Points, in no order, along strands that fork and pass close to each other.
Two points are linked if the straight distance between their rows is under 58.2. Some points are linked to none.
fime: [  2  19   9  18   4   8  23 -11   5  -8  -9   0  11   7  -2   5   7   1
   7   5 -12  -9 -23 -30  -4 -12 -12  -3  -4   9   1   5  -6  -9  14  -9
   5  13  -5   6 -11  -6   3  -2  24   3]
tavez: [-23  -2  -1  23   3  10  14   7 -17  -4  -4  -6 -10  17   1 -14   7  -3
  25   5   3  14   4  -7   3   8  10  15   7 -17   7  -6   1  11   9  13
  -3 -15 -16   1   7   6   6 -11   5  -2]
Nilem: [-18 -12   6   9   1  -6 -10  22  10  -5   3   4 -28  13  -6   0  -5  24
  10  15  12  10   0  -2  -4   6  16  17  33 -13  -7 -16   9  10  -8 -14
   2   5   0 -14 -12  10  -1  -7  -6  -1]
Timin: [ 10  -6   5   4  -9  -5  18  13 -17  -5   1   2  17  -7  -1   3  -7  -2
  13  -2   1 -14 -15 -24  -9  20  10   2  20 -15 -11  19   3  16  12  -3
   5  -1   4   2 -21  -8   4   1  11   6]
soze: [  2 -18  -6 -13 -21   5  -9 -11  -2   3  12  -5 -14  -3   2   6 -14  -4
 -14  -1  23  -3   7  -4   7  13   0 -13   8  -9  -2   4   9   2   6  -4
   4 -15  14   3  -2  -4  -5 -12   8   2]
gor: [-15  -7  -1   6   7 -17 -16  21   7 -12   8  -9  -8   8  -7  11 -25  21
  10   7   3 -11 -12  -2  -1  14  13  13  34  -4  -4  -8  10  11  -4 -13
  -3   9   1  -5 -11   6  -1   3  -8   9]
boru: [  9  14   3 -14   9   5   1 -18  14  10  -1   8   3  -6  -5   6  -6  -2
 -11   9  -2 -12  -7  -2  -3  -6  -5 -19 -13   7   7  11  -7 -12  -3  -4
  -2  21  -6  -5  12  -7   3  15  -1  -6]
busu: [  2 -15  -1  -4   1 -27  -9  19   3   1   8   4   9  -4  -4  15 -10  -5
  13   3  27   8   1  -3 -12  12   3  11  20 -11  -4   0  -5  25  -7   0
   3   4  -9 -19  -7   9 -15  11  -1   1]
Tise: [ 21 -10  -9 -12   3   7  -2   5  -2  11  14  -6  16  -7   2  -9  14 -14
  -2 -10   9  -4   7  16  -9  26 -16   4  22  -2  -1  16  -7  18 -23  -3
  -5  -3  26  -4   6   7 -18   3   7   4]
veg: [ 21  13   6 -14  -1 -12  -5  -6   8  -8   7   3   2 -18  -9   1  13   5
 -18 -16 -13   4   9  17  -6 -10 -16 -15 -14  16   0   4 -17  -5 -10  -9
   4   7   7  -9  10  -5   0   6   2  -7]
Zite: [-23   7   6   0   1  20  -7  -2   5   2  -7  -7 -23  16   6   1   6   6
  11   7   7   0   9  -5  18 -11  13   3  12  -3   9 -23   4 -26   0   1
  -4  -3 -25  -7   1  -2  -2  -4   0 -11]
kud: [ -3  22   7  16  10   7  15  -6  18   1 -13   2 -12   7   4   2   2   2
  -5   2 -12  -1 -18  -6   0 -21  -5  -1   3   8  13 -18 -10 -15  -7  -7
 -10  20 -12  -6  13   5  -2  10  -5  -5]
gudur: [ 13  -9  -3   1 -10 -21  -4  -1  -3   0  14   6   7 -12  -1 -14   1  -9
   1  -5   6  10  20  22  -8  -1  -3   6 -10   7   5   0   4  10   1   5
   2 -16  24   8   3   2   0 -11   2  -6]
zes: [-19  -2   0  -6   4   9 -15 -12  -7  13   3  -6   1   1   1  -5   5  -5
  20  11  11  -6  20   4   6   6   6  -5 -14  -5   5   4  10  -7   1  21
  -4 -20  -6   2  19   3   3  -6   8  -6]
bozu: [-16  -5  -4  29   1   0  22  15 -24 -12  -6  -9   6  19   0 -10  19  -7
  26   2   5  11  -4 -16 -12   5  -1  22   5 -20  -1  -2 -12  20  20   4
   7 -12 -22   4  -1   2  -6  -4   8  -2]
Toko: [ -7  12   6   2  -3  10   6  -7  24   6 -13   3 -17   9   1   8   8   5
 -14  -3   7   7  -1 -11   6 -21  -9  -9  -4   7   0 -15  -2 -24  -3 -10
  -5   8 -15  -7  10  -1  -9   2  -4  -3]
poniv: [ 15  -6 -11 -25   9 -10  -3 -24  -1   2   6  -1  -1  -3  18  15  -6 -13
 -16 -12  -4  -5  -5  26  -4  14  -8 -12  -1  12   0   6  -3   0  -8 -13
 -17  20  12  -1 -15   0   8  25 -14   8]
Mema: [  1  21   6  19  14  11  28 -15   2 -13 -17   8   5   4  -8  -4   1   5
  -2   7 -20 -16 -30 -10   4 -12 -12   2 -10   3   8  -4 -14  -4  15  -2
  12  26  -9   6  -4  -6  17  12   6   0]
nofed: [ 14 -25   3  -7 -15  -5   1   1  26  17  12   5   1   1  -3   3  10   1
  -8  -6  22  16   9  -3   2   5 -10   0  15   0  -7  -5   9  -1 -20 -13
 -17  -4  17  -7   8   5 -18   3  -8  -2]
Lati: [ 11  -2 -13 -13  16  16  -1   7 -13  10   5  -4  26 -12 -15 -28  18 -14
  -8  13 -22  -6 -11  10 -16  10  -2  -9 -18  -6   4  15 -17   9  -8   6
  -1  -8  13   5  14   1  -6 -13  19   2]
Vupul: [  7  -4 -14 -14  18  -4 -11  -3   8  16   6  -3  21  -1   8  -5   6 -14
   9  13  11   3  17  22   5  12  -2  -9  -3  -3  12  10  -3  13 -13  11
 -24   3  -2   2  18   6 -10   5   2  -8]
fibid: [-22   3 -12  -4  -2  32 -10  -5   3   1 -10   4 -34  11   5  16  -9   7
 -34  -6  11   4   6 -14  10  -9   3 -10  -6  -6 -11 -10   9  -8   8  -5
  -5  -4 -13   6  -7  -1  -9  -8 -11   4]
sava: [ 10 -27 -11   0 -15   5   7   6  -5   6   4  10   9  -2   3   0   1 -12
 -13  -5  30  13   8  -4 -10  17  -8  13   1 -10 -12  -3   8  23 -23  -3
 -16 -21  24 -13  19  18 -10  -2   4   6]
fakod: [  9 -19   8  19 -21 -12  19  11 -13 -14  13   2  -1  -3 -10 -10  10  -9
   6 -14   9  11   4  -6 -19   6  -3  18  -1  -5  -5   5  10  13   4  -3
  18 -16  16   2 -13  -1  10 -15  14  12]
Vaba: [  4  14  -2   0  12  -3  10  -8  -9 -11  -9   2  -1  -8  -4 -11  -3   0
 -11  -3 -32 -11  -5  14   2 -15  11   5 -23   9   3   2  -3  -4  17  10
  15   2  -1  15 -17  -2  22   8 -16   4]
rok: [ -7   8  11   6   9   5   3   9  -8   9   0  -6  25   4   0  -9  24  -1
  26  19  -5  -2 -13 -20 -13   7 -16  -7  -9 -11   1  16  -2  -5   9  -3
  18  -4 -18   3   2  -3  -7  -3  29   0]
bib: [ 25  -4 -11 -24  16   7 -14  -9  11  14  15 -10  11  -6  -2  -6  16 -13
  -6  -4  -8  -8   5  22  -8  20 -12 -10   8   5   4  14 -21   9 -21  -2
  -8  10  13   0  12   1 -11   1  10   0]
Torom: [ 18   3  -1 -26  18  11 -10   0   5  17  12   3  17 -10 -13 -14  18  -8
  -9   9 -18  -6  -9   9 -11  10  -8  -9  -8   1   7  19 -16  -1 -16  -1
   3  12   6  -4  23  -2 -10  -3  14  -1]
sobab: [ -7  16  14   2  16   3   1   7  15   6  -7   2  22   2   1   4   4   9
  14  14  -5  -8 -20  -7   0 -11   1 -10  -4  12   7  11 -10  -7 -10   7
 -13  18 -15  -6  18  -3  -9  11  12  -9]
fav: [-11   4  13  14  -1  -1  18  14   4 -13 -10  -4  -9   8  -4   6  -6   5
   5   0  -2 -10 -25 -28  -5 -10   5   6  26  -3  -5  -8   3   2 -10 -19
 -11  10   6  -3 -15  -2  -6  -5   8   1]
dase: [ -5   6   6  18  -5  -5   6  -2 -10  -2 -12  -3  -2   7   3  -8 -11   5
  18  -2 -33   2  -5   8   9  -7  11  17   2   2  11   0   0  -7   7  -4
  20   4   7  14 -19  -6  20  -5 -15   9]
vev: [ -9   2   5   1   9 -13  -6  14  -5  13  -3   2  24  -2  -3  -5  -2   6
  34  14  -4  -1   0  -5  -2  16   6   8   4 -12   2  13  -8  16   8  13
  14   1 -16  -1  -2  -1   0  11  -3  -9]
Gage: [-11  -7   1   4  -8 -17  -1  15 -11   6  -1   7  11   0  -4   7 -10   1
  21   3  11   9  -2  -7 -13  13   5  14  12  -6  -5   0  -5  25  14   9
  17  -3 -17 -14  -4   8  -7   4   0  -8]
Tepit: [ -5   6   7   2 -19   3 -12  -9   9   5  -3  -2  -7  11   1  19 -19  17
   9   0   8 -19 -11 -10   9 -15   0 -16   7   0  -8   3  -3 -18  -7  -4
  14  15   3 -15 -16 -12   3  -1   5   5]
tifit: [ -8  15  10  -7  19   2  -2  15   1   0  -6  10  35  -5 -12   2  -2  14
  19  27 -11 -12 -25 -15  10  -5   2   0  -8  -1  -5  10 -18   2   8  11
   1  25  -9  -5   6  -3  -7  13  14  -4]
Fuziz: [  5   6   8  11  -5  -9  17  10   2  -6  -2   4  20 -14  -5 -12  14  -8
  10  -9 -15  12   1   6 -10  -9  -1  11  -4  13   7   2  -2   1  -1   0
  -1  -5   5  15  -5   0   3  -2   7   0]
ruv: [  0 -19  15   5 -20  -6   3  14   9   5  12  -2  -6   5  -7  12   0   4
  11  -4  28   7  -7 -22  -7  10   4   3  23 -15  -9  -1  12   8  -2  -3
   9 -10  -1 -16 -13   0  -1  -9   9   4]
mapo: [-13   4   4   1   0   8 -11  -4  -1  -1 -16  -4 -24  15  10  20 -26  15
  -4  -5  -2 -22 -20  -9   8 -12   4  -1  15   0  -2  -5   6 -14  -4  -5
  11  16  -4  -9 -13 -14   5   5  -9   9]
pavof: [ 16  -8 -17 -15   2  -2   0 -17  -1  -1  10  -1   7 -12   7   3   4 -13
 -11 -10  -6   7  15  27  -4   9  -3  -6   3  16   5   2  -5   1 -14 -10
 -28  10  18   5   6   8  -3   9  -7   2]
defu: [-13  16  -6   9   8  21  -8  -2  -3 -12  10   0 -27  12   3  18  -3  16
 -41 -16   7   9   5   7  14  -4   2 -10 -13  -1 -10  -6  14  -1   7   7
   6   0 -13   9  -1   2   7  -2 -19   5]
vema: [ -5  13   6   5 -10   6  -1  -3   8 -10  -4   2 -23   2  -3   3   9   5
 -15 -18   1  17   9  -6   3 -22 -11  -2 -10   8  -5 -12   1 -20   9  -5
   4  -1 -11   3  -5  -8   1  -6  -3   2]
Zak: [ -3   6   3  11   9  -4  13   2   2   2  -7  -5   7  -4   5 -15   6 -10
  17  -2 -29  10   8  13   2  -6  13  14   2   9  13   0   4   0  -2  10
  -9   3   3  17   8   4  13   9 -11   0]
los: [ 16  -4 -18 -14  -6  -5   2  -9 -13 -11   6   2   2 -18   0  -6   5  -4
 -27  -9  -4   9  23  26  -2  -2  -7  -6 -13  21  -1 -11  -9   6  -8  -5
 -26 -11  21  -1  10   9 -12   0  -4  -7]
ferit: [ -2  -7  -5  26  -5  -3  26  14 -18  -8  -1  -5   8   5  -3  -9  13 -13
  15  -2   7  13  -5 -11 -21   8  -3  17  -7  -7  -1  11   1  14   8   1
   5 -16  -3  10  -3   2   0 -11  14   6]
Ref: [-11  10   7  17  13   3   8  10   9 -10 -12   1 -10   9  11  -8   1   8
   3  15 -12   1 -22  -4   5 -15  13   4  18   2  17 -20  -4  -7 -10 -21
 -12  21  -3  -5   4   8   3  -1  -9  -8]
taf: [ -9  -6   9   7   2 -15  -1  25  22  13  -3   6   6  11  -3   6   3  13
  23   3  21  16   3  -8  -5  -7  -4   2  13   2  -3  -2   2   0 -20   4
  -4   0 -14 -14   3   3 -17   1  -4 -10]
Zota: [ -8   4   6  -2   8  -4   0   8  29  12  -2   0   7   5   3   6   7  11
  14   9   8   3  -4  -8   4 -10   2 -13   4   9   5  -2   0 -12 -21  -2
 -15   3 -15 -10  14   1 -17  -1   6  -7]
febub: [  8   3  -5  -1  17   1  13  -9  -2   2  -4   8  21 -11 -17  -6  -5   2
  -4   5 -41 -16 -19   8   7  -6  15   8 -32  -3   2   3 -14 -15  14   7
  17  15  -1  12 -18  -6  23   6 -11   8]
vali: [  7  -2  -9 -17 -18   5 -12  -9 -15 -12   7  -6 -18 -12  -1  -3  -4  -2
 -29  -9  10  -7  11   1   8   5 -10 -11 -11  -5 -10   5   0   0  11  -2
  13 -17  15   6  -5 -12   4 -21  10   2]
Felid: [-15   7   3   3   3  -9  -6  31   4 -15   0  -1  17  -8 -10   4  -7  13
  15   5  11 -12 -18 -22 -11   7  -5   1  16  -1  -7   5  -8   4  -1  -4
  -3   3 -16  -7   4   6 -15   7  16   3]
voke: [  2  -3  -6  -8  -9   8   7  -6  -2   3  -4   0 -15 -11   4  12 -11 -12
 -30 -14   4  -5   0  -6  -2  -9   1  -6   5   0 -10   0  10  -4   3 -12
 -20  -6   9   9  -8   0  -5  -5  -6   4]
tozil: [  7  10  -5 -20  -3   8 -29  -5  -7  -8  12  -2 -16  -7  -2   6   0   5
 -24  -9   3  -3  13  10   8  -2  -1 -18 -20  -3  -7   9   0  -6  12   1
  19  -6  -4   2  -6 -10  12 -11   1  -7]
Bizo: [  7   1   7 -13 -17   3 -15  -9  10   6   1  -6  -9  -4   6  16 -11   2
 -17  -8   8 -21 -12 -16   8  -2  -1 -20  10  -1  -2  14   2 -13  -1 -11
  13   8   5 -12 -15 -18   6   3   3   8]
beg: [  3  10  15   1  -7  -9   1   0   5  -5   2   2  -4  -4  -5  -6  11  -3
  -1  -8  -7  12   7   2  -5 -20  -9  -2 -16  13   3  -4   3 -13   4   0
   7 -12  -2   6   6  -2   3  -8  14  -3]
Kobi: [ 16  -5  -6  -5  -3   4   6  10 -16  -2   5   0  24 -15 -11 -28  24 -13
  -4  -7 -10  -3  -2   6 -21   9 -12  -2   1  -3  -1  13  -8  14 -14   0
  10 -11  19   6   4   0  -1  -9  16   6]
Leg: [ -6  -4   5  16   4 -13  -5   0 -11   9  -5 -10  -3  12  14  -3 -14   9
  30   6 -21   3   4  18   9   9  19  18  15  -1  12  -6   6   5   2   6
   7   1   1   5  -5   3  13   4 -21   3]
mezap: [ -9   8  -6   5  19   5  12  15   7   5  -7   2  10  -3   7  -7  12 -13
   6   6  -8   9  -3   0  -8  -4   6   6   3  10   9  -5  -2   5  -8  10
 -34  -2  -7   5  23   9 -16  10   2  -7]
fasil: [-12   1  -4 -12   4   9 -26 -18  -4  10   1 -10 -13   5  -2   9  -2  -6
  15   6   2  -8  27  10  14  -4  11  -3 -16  -3   3   2   7 -13   7  19
   4  -9 -12   5   0  -5  19   6  -4 -12]
Vufu: [ -6   0  -7 -17   3   5 -13 -20  -3   2  -4  -7  -3  -8   1   0   2  -1
 -16   5   8   2  20  13  15  -5  -5 -14 -31   5  -3  -9  -3  -6   6   8
 -12 -20   0   0  30   5  -2  -6   0 -10]
nek: [  7   0 -15 -19  -4   0  -9  -9   0 -13  10   2 -11  -6   8   1  -1  10
 -33 -10   2  13  27  15  15  -7 -14 -17 -35   8 -11 -12  -4   7   4   6
  -8 -10  -1  -4  27   9 -12  -1 -16  -8]
ked: [  8  12   8 -13  -7  13  -1 -12   3  -2  -2  -8  -2  -4   0   6  10  -4
 -18  -8   5 -12  -7 -17  -6  -4 -15 -22  -8   0  -2   9  -5 -18   2 -12
  18   3  -1  -4  -1 -12   0  -7  15   3]
toles: [  8   0  -6  10   2  -6  21   1 -14 -14 -11  -3   3  -6   3 -10  -3  -2
   0  -1 -33  -7  -9  15  -4  -8  13  19   4   9   6   0   3  -7  13  11
   9  -2   8  22 -23   1  15  -6 -13   9]
mas: [  0  -2   5  -5   2  -6 -18   3  -6  12  10   1  19  -5  -6   2  -3   6
  20   9  13 -10  -1 -10  -4  22   5 -10   4 -15   1  18  -1   8  -1   0
  21  -1  -5  -5  -4  -1  -4  -7  11  -8]
Kataz: [ 15   5 -13 -14   5 -16 -12  -6  -3 -16  11   2 -11  -3  10  10  -6   9
 -36 -12  -6  16  23  27  13  -3  -5 -12 -26   8 -10  -7   4  11   5   1
  -2   2   6  -3  -1   7  -2   9 -23  -1]
nirup: [ -8  10  -5 -19  -1  21 -27 -15  -1   6   2   0  -9   6  -4  15  -3   8
  -8   2   6 -12  13   3   8  -1   3 -19 -19  -3  -1  12  -1 -15   9   6
  18   4 -20  -2  -6 -13  17   4  -3  -3]
Nugir: [-11   8  -5  10  17   5   8  -4   2   1 -10  -8  -9   1   7 -10   5 -16
   4   3 -16   0   5   8  11 -11  18   4   1   5  11 -10   5   0  -1  12
 -25  -1   0   9  23  13   5   4  -8  -9]
Mutot: [ -3 -25 -12 -13 -25  10  -4 -10   7   0   5  -1 -14  -3  -2  -2  -3   2
 -23  -2  20   4  11 -16   7   3 -11  -6  -4  -8  -9 -14   9  -7   0  -8
  -8 -28  17   4  15   3 -11 -19  -5   5]
vodir: [ -5   1   6   4  -7 -11 -27 -14   0   4   0   2 -15  12   2   7 -18  10
  15  -6  -8   1  16  21  11  -8   1   8  -7   7   6   4   7 -17   5   8
  26  -6   0   5 -21 -15  23   1 -11   7]
rugu: [ -5   2  12   6 -10  -4 -14 -10  11  11  -9  -3 -10  19  -1  10 -14  16
  25   2  -2  -2   8   3  11 -11  -3  -1   6   6   0  -2   2 -21  -1   0
  14   7  -6  -6 -11 -14   8   1  -8   4]
fasa: [-22  -1   0   9   6  25  -3 -15   0  -6 -11 -13 -21  15   4  -4  14 -10
   4   1   9   8  14 -11  12 -13  -2  -4  -9  -2   3 -22   0 -21   8   4
 -10 -16 -21   4  11   4  -2 -10  14  -4]
binu: [ 20 -14  -7  -2 -13 -18   0  -3  -7  -8  10  13   8 -10   5 -18   0  -5
 -14  -9   7  13  24  26  -1   0 -14  10  -5  20   0 -16  -5  11 -10   4
 -17 -24  30  -4  15   7  -9 -10   1  -6]
gosib: [ 11   2  -9 -14   3 -20 -22 -11   0   0   4  -7 -13   3  11  13 -13  -5
 -15  -7  -4   2  16  32   8  -3  -4   1 -23   8  -5   1  12  -3   3   1
   6   2   1   9 -15  -4  10   7 -18   4]
Dofa: [  8  -1   9   3 -13 -14  -3   0   0   7   0   0  14  -6  -2   5  -9   4
  23  -2   3  -7  -6 -15  -1  13   4  -1  19  -6  -2  17  -2   6   0  -5
  12   6  12  -4 -15  -7   4  -2   2   4]
zufa: [  1  22  -2   4  12  15   5  -9 -11 -18   4   3 -14  -8  -4  14  -6   7
 -44 -16  -1  -3  -4   1  -2   4   0 -16 -18   2 -10   2  11   1  10   0
   8   7 -10   9  -1  -1   3  12 -12   4]
takez: [-10  16  10  17   9   1   3   5  -1  -2 -10  10  20   5   0   1  -4  24
  24  19 -20 -19 -33  -8  14 -15   7   2   2   4  -1  -3 -22   1   5   8
   9  32  -4   0   5  -2   0   9  12   2]
Liga: [ 14  10  -5  -8  -4  13  14 -10 -15 -12   1   2 -10 -19   2   6  -1 -13
 -43 -20   2 -11 -10 -13 -11  -1  -2 -14  -8   2 -11   3   6  -2   8  -9
  -7   8   2   6  -5  -4  -1   6   1   7]
kaga: [ 11   4 -10 -10  20   9  18 -14  -2  -2  -7  12  18 -11 -16   0  -9  -5
  -9  11 -28 -13 -26  13  -2  -1  11   2 -16   6   5   9  -5 -11   7   5
  -1  25   9   3  -9  -5  13  27 -17   7]
kobok: [-18  10  16  25   3  -5   1  22   3  -2  -9  -4   0  13   6 -11  -1  16
  24  10 -14   5 -14 -12   5 -10  10  10  24  -7   9 -13  -7   2  -3 -12
  -4  14 -13 -11  -4   2   6  -9  -1  -2]
Demip: [-19  19  15  21   6   1  -4   6  -9  -9 -10  -1  11  11   1  -5  -5  29
  29  12  -8 -17 -24 -14   8  -1   8   4  20  -5   1  -1 -15   2  12  -1
  12  15 -16  -4  -6   0   9  -5  13   1]
rora: [ -8  -8 -10   9  -9   6  12  -3 -10  -2 -10   4 -34   1   2  -4 -14  -6
 -18  -6   6   2   4  -5   1  -1   2  12   5  -2  -5 -11  19   0   7  -8
 -12 -14  11  20 -11  -2  -1 -19  -3   5]
govad: [  4  -9   0  -8  -4 -20 -10  26  18   4  10   0  16  -5   2   6   1   6
  15  -2  24   2   0  -4  -6   8  -7  -6  17  -4   0   5  -1   5 -26  -4
   1   2  -9 -23   2   8 -21  14   3   0]
Sugo: [-23  11  -6  -2   9  18  -8 -21 -13 -11  -9  -9 -17   3   2  -5   7  -6
 -14  -1  10   0  16  -2  14 -13  -7  -3 -31   3  -6 -10  -4 -10  12  16
  -7 -26  -9   5  18   5   5  -6  11 -10]
bab: [-10 -10   1  11  -3   5   3   7  -5   2  -1   3 -35  15   2   3 -15   4
   0   9   2   8  -2  -8  -4   1  15  16  24 -10   2 -16  19   6   1 -10
  -5  -3   8   0 -18  -3   3 -17  -7  -1]
Lir: [  0  -5  10  -2  -6 -16 -18 -11  -5  -3  10   1  -4  -6  -3  -7  -4  -6
  14   1  -3   2  22  23   3  -3   1  12 -13   9   6   2   8   0  10  12
  13 -15  11  11 -17  -5  17  -3  -2  -6]
Sozor: [ -3 -20 -13 -15 -26   8 -14  -9  21   4   1   8 -13  10  -1  -3   6  10
 -23  -2  14  17  21  -7  17 -13 -16 -11 -14   5 -15 -19   5 -14   5  -2
  -9 -13   1   1  16   8 -19 -10 -18   0]
Lovar: [  5 -23   1  12 -19 -11  -4   5   4   9  10  10  -4   4   0   7  -4  -7
   7   1  31  19   6  -2  -9  17   0  10   5 -11  -5   2  14  18  -1  10
   7 -13   8 -12   3   6  -3 -12   1  -2]
nunib: [  5  11  -9   1  21  14  23   9   2  -4 -11   4  18  -4   1  -1   4 -11
   5  11 -18  -2 -13   9  -4   5  19   3   2   7  10   3  -6   2   6  16
 -25  13  -5   9   8   7  -7  17  -3  -9]
nol: [ 23  -7  -9 -23   1 -14 -18 -16  -1   1   9  -3  -5  -8  11   9 -12 -13
 -21  -9  -2 -11   7  20   3   6  -5 -10   0   2  -1   8   3  -1  -2 -10
   6   9  19   3 -13  -8  10   4 -12   9]
foli: [-19   2  14  11   3   7   2  -3  -9   3  -2  -7  -3   9  -3  -5   3  -4
  26   7   2   2   7  -6  -3   5   6   1  -5  -6   5   5   4  -5  12  12
   2 -10 -15   5  -1   1   6  -6   8  -9]
vuto: [  3  -3  -2   8   6 -21  -3   7   7  12   1   3   7   9   8   5 -16  -1
  24   3   3   5   5  11   0  11  12  15  14   0   9   1   7  14  -4   6
  -9   2   1   3 -10   4   0   8 -14   0]
Bofek: [-25  -3  10   4   8   5 -12  14  10   1   2   0 -26  19   4  -5  -2  17
  16  17   8   6  12   2   9  -1  22  13  24 -12   8 -26   9  -5  -2  -7
  -6   4 -15 -10   4   5   1  -7 -10  -9]
Mupu: [ 19  -5   3  -6 -12 -21  -4  -6  -8  -8   6   0  -6 -17   1   5 -12 -10
 -16 -17  -8  -3   5  12   0  -6  -5   5   5   8  -1   4   6  -2   1 -10
   6  -4  23   4 -24 -10   9   2 -10  15]
tagu: [  1 -28 -12  10  -9 -11   4   8   3   8  -7  22  -1   4   5   6  -5 -14
  -4   5  33  20   4  -3  -6  17  -2  14  -3 -11 -11  -9   4  26 -11  13
 -10 -20   5 -22  16  17  -8  -5  -9  -5]
viteg: [  2  -7  -8   7   7 -18  -3   4   7  16   2   1   9   1   7  -6  -5 -14
  24   6  13  12  20  16   4  10   2   4  -4  -4   9   0   7  17  -4  14
 -15  -8  -3   1  14  12  -3   9  -7  -5]
Tipe: [ -9  20   8  10  22  18  22  -6  -8  -9 -12  -6   9   8   2  -7   3   2
   7  20 -27 -14 -26 -13  14  -4  13   9   4  -1  11  -6  -7  -5  22   0
   8  22 -14   7   2  -1  17   6   6  -7]
zel: [ 10  -8  14   7 -26 -19   6  -2  -1  -2  14   1 -11  -6  -8   2  -8  -4
  -3 -17   3   4   0  -4  -7   0 -10   7   7   1  -5   6  11  -4   2  -6
  13 -10  21   2 -22 -10  13 -10   5  10]
donep: [ 16 -17  -3  -7 -16   6   3   4  -3   8   8  -7   4 -11   0  -9  13  -7
 -13 -16  18   2   1  -1  -6  13 -11  -1  15  -7  -4   4   3  13 -24  -5
  -8 -16  23  -5  18  11 -13  -7  13   7]
mobi: [ -5  -3  -6 -12  -7  11  -5  -8  26   8   1   4 -12  15   1  12  11  14
 -27  -8  10  12  20  -4  19 -16  -8 -18 -14   7 -13 -13   6 -16   3  -4
  -2   8 -26  -5  10   2 -16   3 -21   1]
kab: [  4   6  16   6  -4   2  10  -1   2   0   2  -3  15  -1   0  -2  17  -8
   7   2   2  -6 -16 -22 -16  -2 -15 -13  -4   1   2  11  -1 -12   2 -14
  11  -1   0   1   2  -5  -6  -6  24   5]
Paru: [  3   5 -10 -10  25   9  13 -17   1   3  -4   2   6   0   0   2  -9  -6
  -7  10 -21 -13 -11  16  -2  -1  17   2  -6   7  14   2   3  -3   4   7
 -15  22  -5   8  10   1   3  25 -14  -1]
muvu: [ 23  -9  -1  -4 -10   8  19  18  -9   3  -3   0  28 -20  -2 -14  19 -13
   6 -14  -1   0 -10 -10 -20  15 -15   4  15  -6  -2  18  -7  13 -18  -5
   2  -1  14  -5  -4  -2  -5   6  11  10]
Rom: [ 20 -12  -4  -4 -11  -2  28  23 -22  -6  -2   2  34 -13  -1  -5  10  -9
   4  -3   0  -8 -17 -25 -21  17  -5   8  12 -18  -9  15  -8  24  -3   2
   9  -3   0   0 -16  -7  -3  10   9   7]

Follow the links from the first point to the second, and from the first to the third. Name the last point that the two ways share.
Mutot; sobab; vuto | Toko
Paru; pavof; Ref | Toko
defu; pavof; fakod | nol
Bofek; fasil; los | nol

A fork is a point with three links. Follow the links from the first point to the second and name the forks in between, in order.
los; fibid | nol > Nilem
nunib; nek | Toko > nol
Mema; vali | kab > Tepit > nol
Mutot; Vupul | Toko

Name the points in between on the shortest way along the links from the first point to the second, in order.
Timin; zes | Dofa > mas > vev > Gage > busu > govad > taf > Zota > sobab > tifit > takez > Demip > kobok > Ref > kud > Toko > mobi > Sozor > Mutot > soze > vali > tozil > nirup > fasil
defu; nek | zufa > Liga > voke > rora > bab > Nilem > Bofek > Zite > fasa > Sugo > Vufu
febub; mobi | kaga > Paru > nunib > mezap > Nugir > Zak > Fuziz > beg > vema > Toko
gudur; fasil | binu > los > pavof > poniv > nol > Mupu > zel > fakod > ferit > bozu > tavez > foli > zes
Nugir; viteg | mezap > nunib > Paru > kaga > febub > Vaba > toles > dase > Leg > vuto
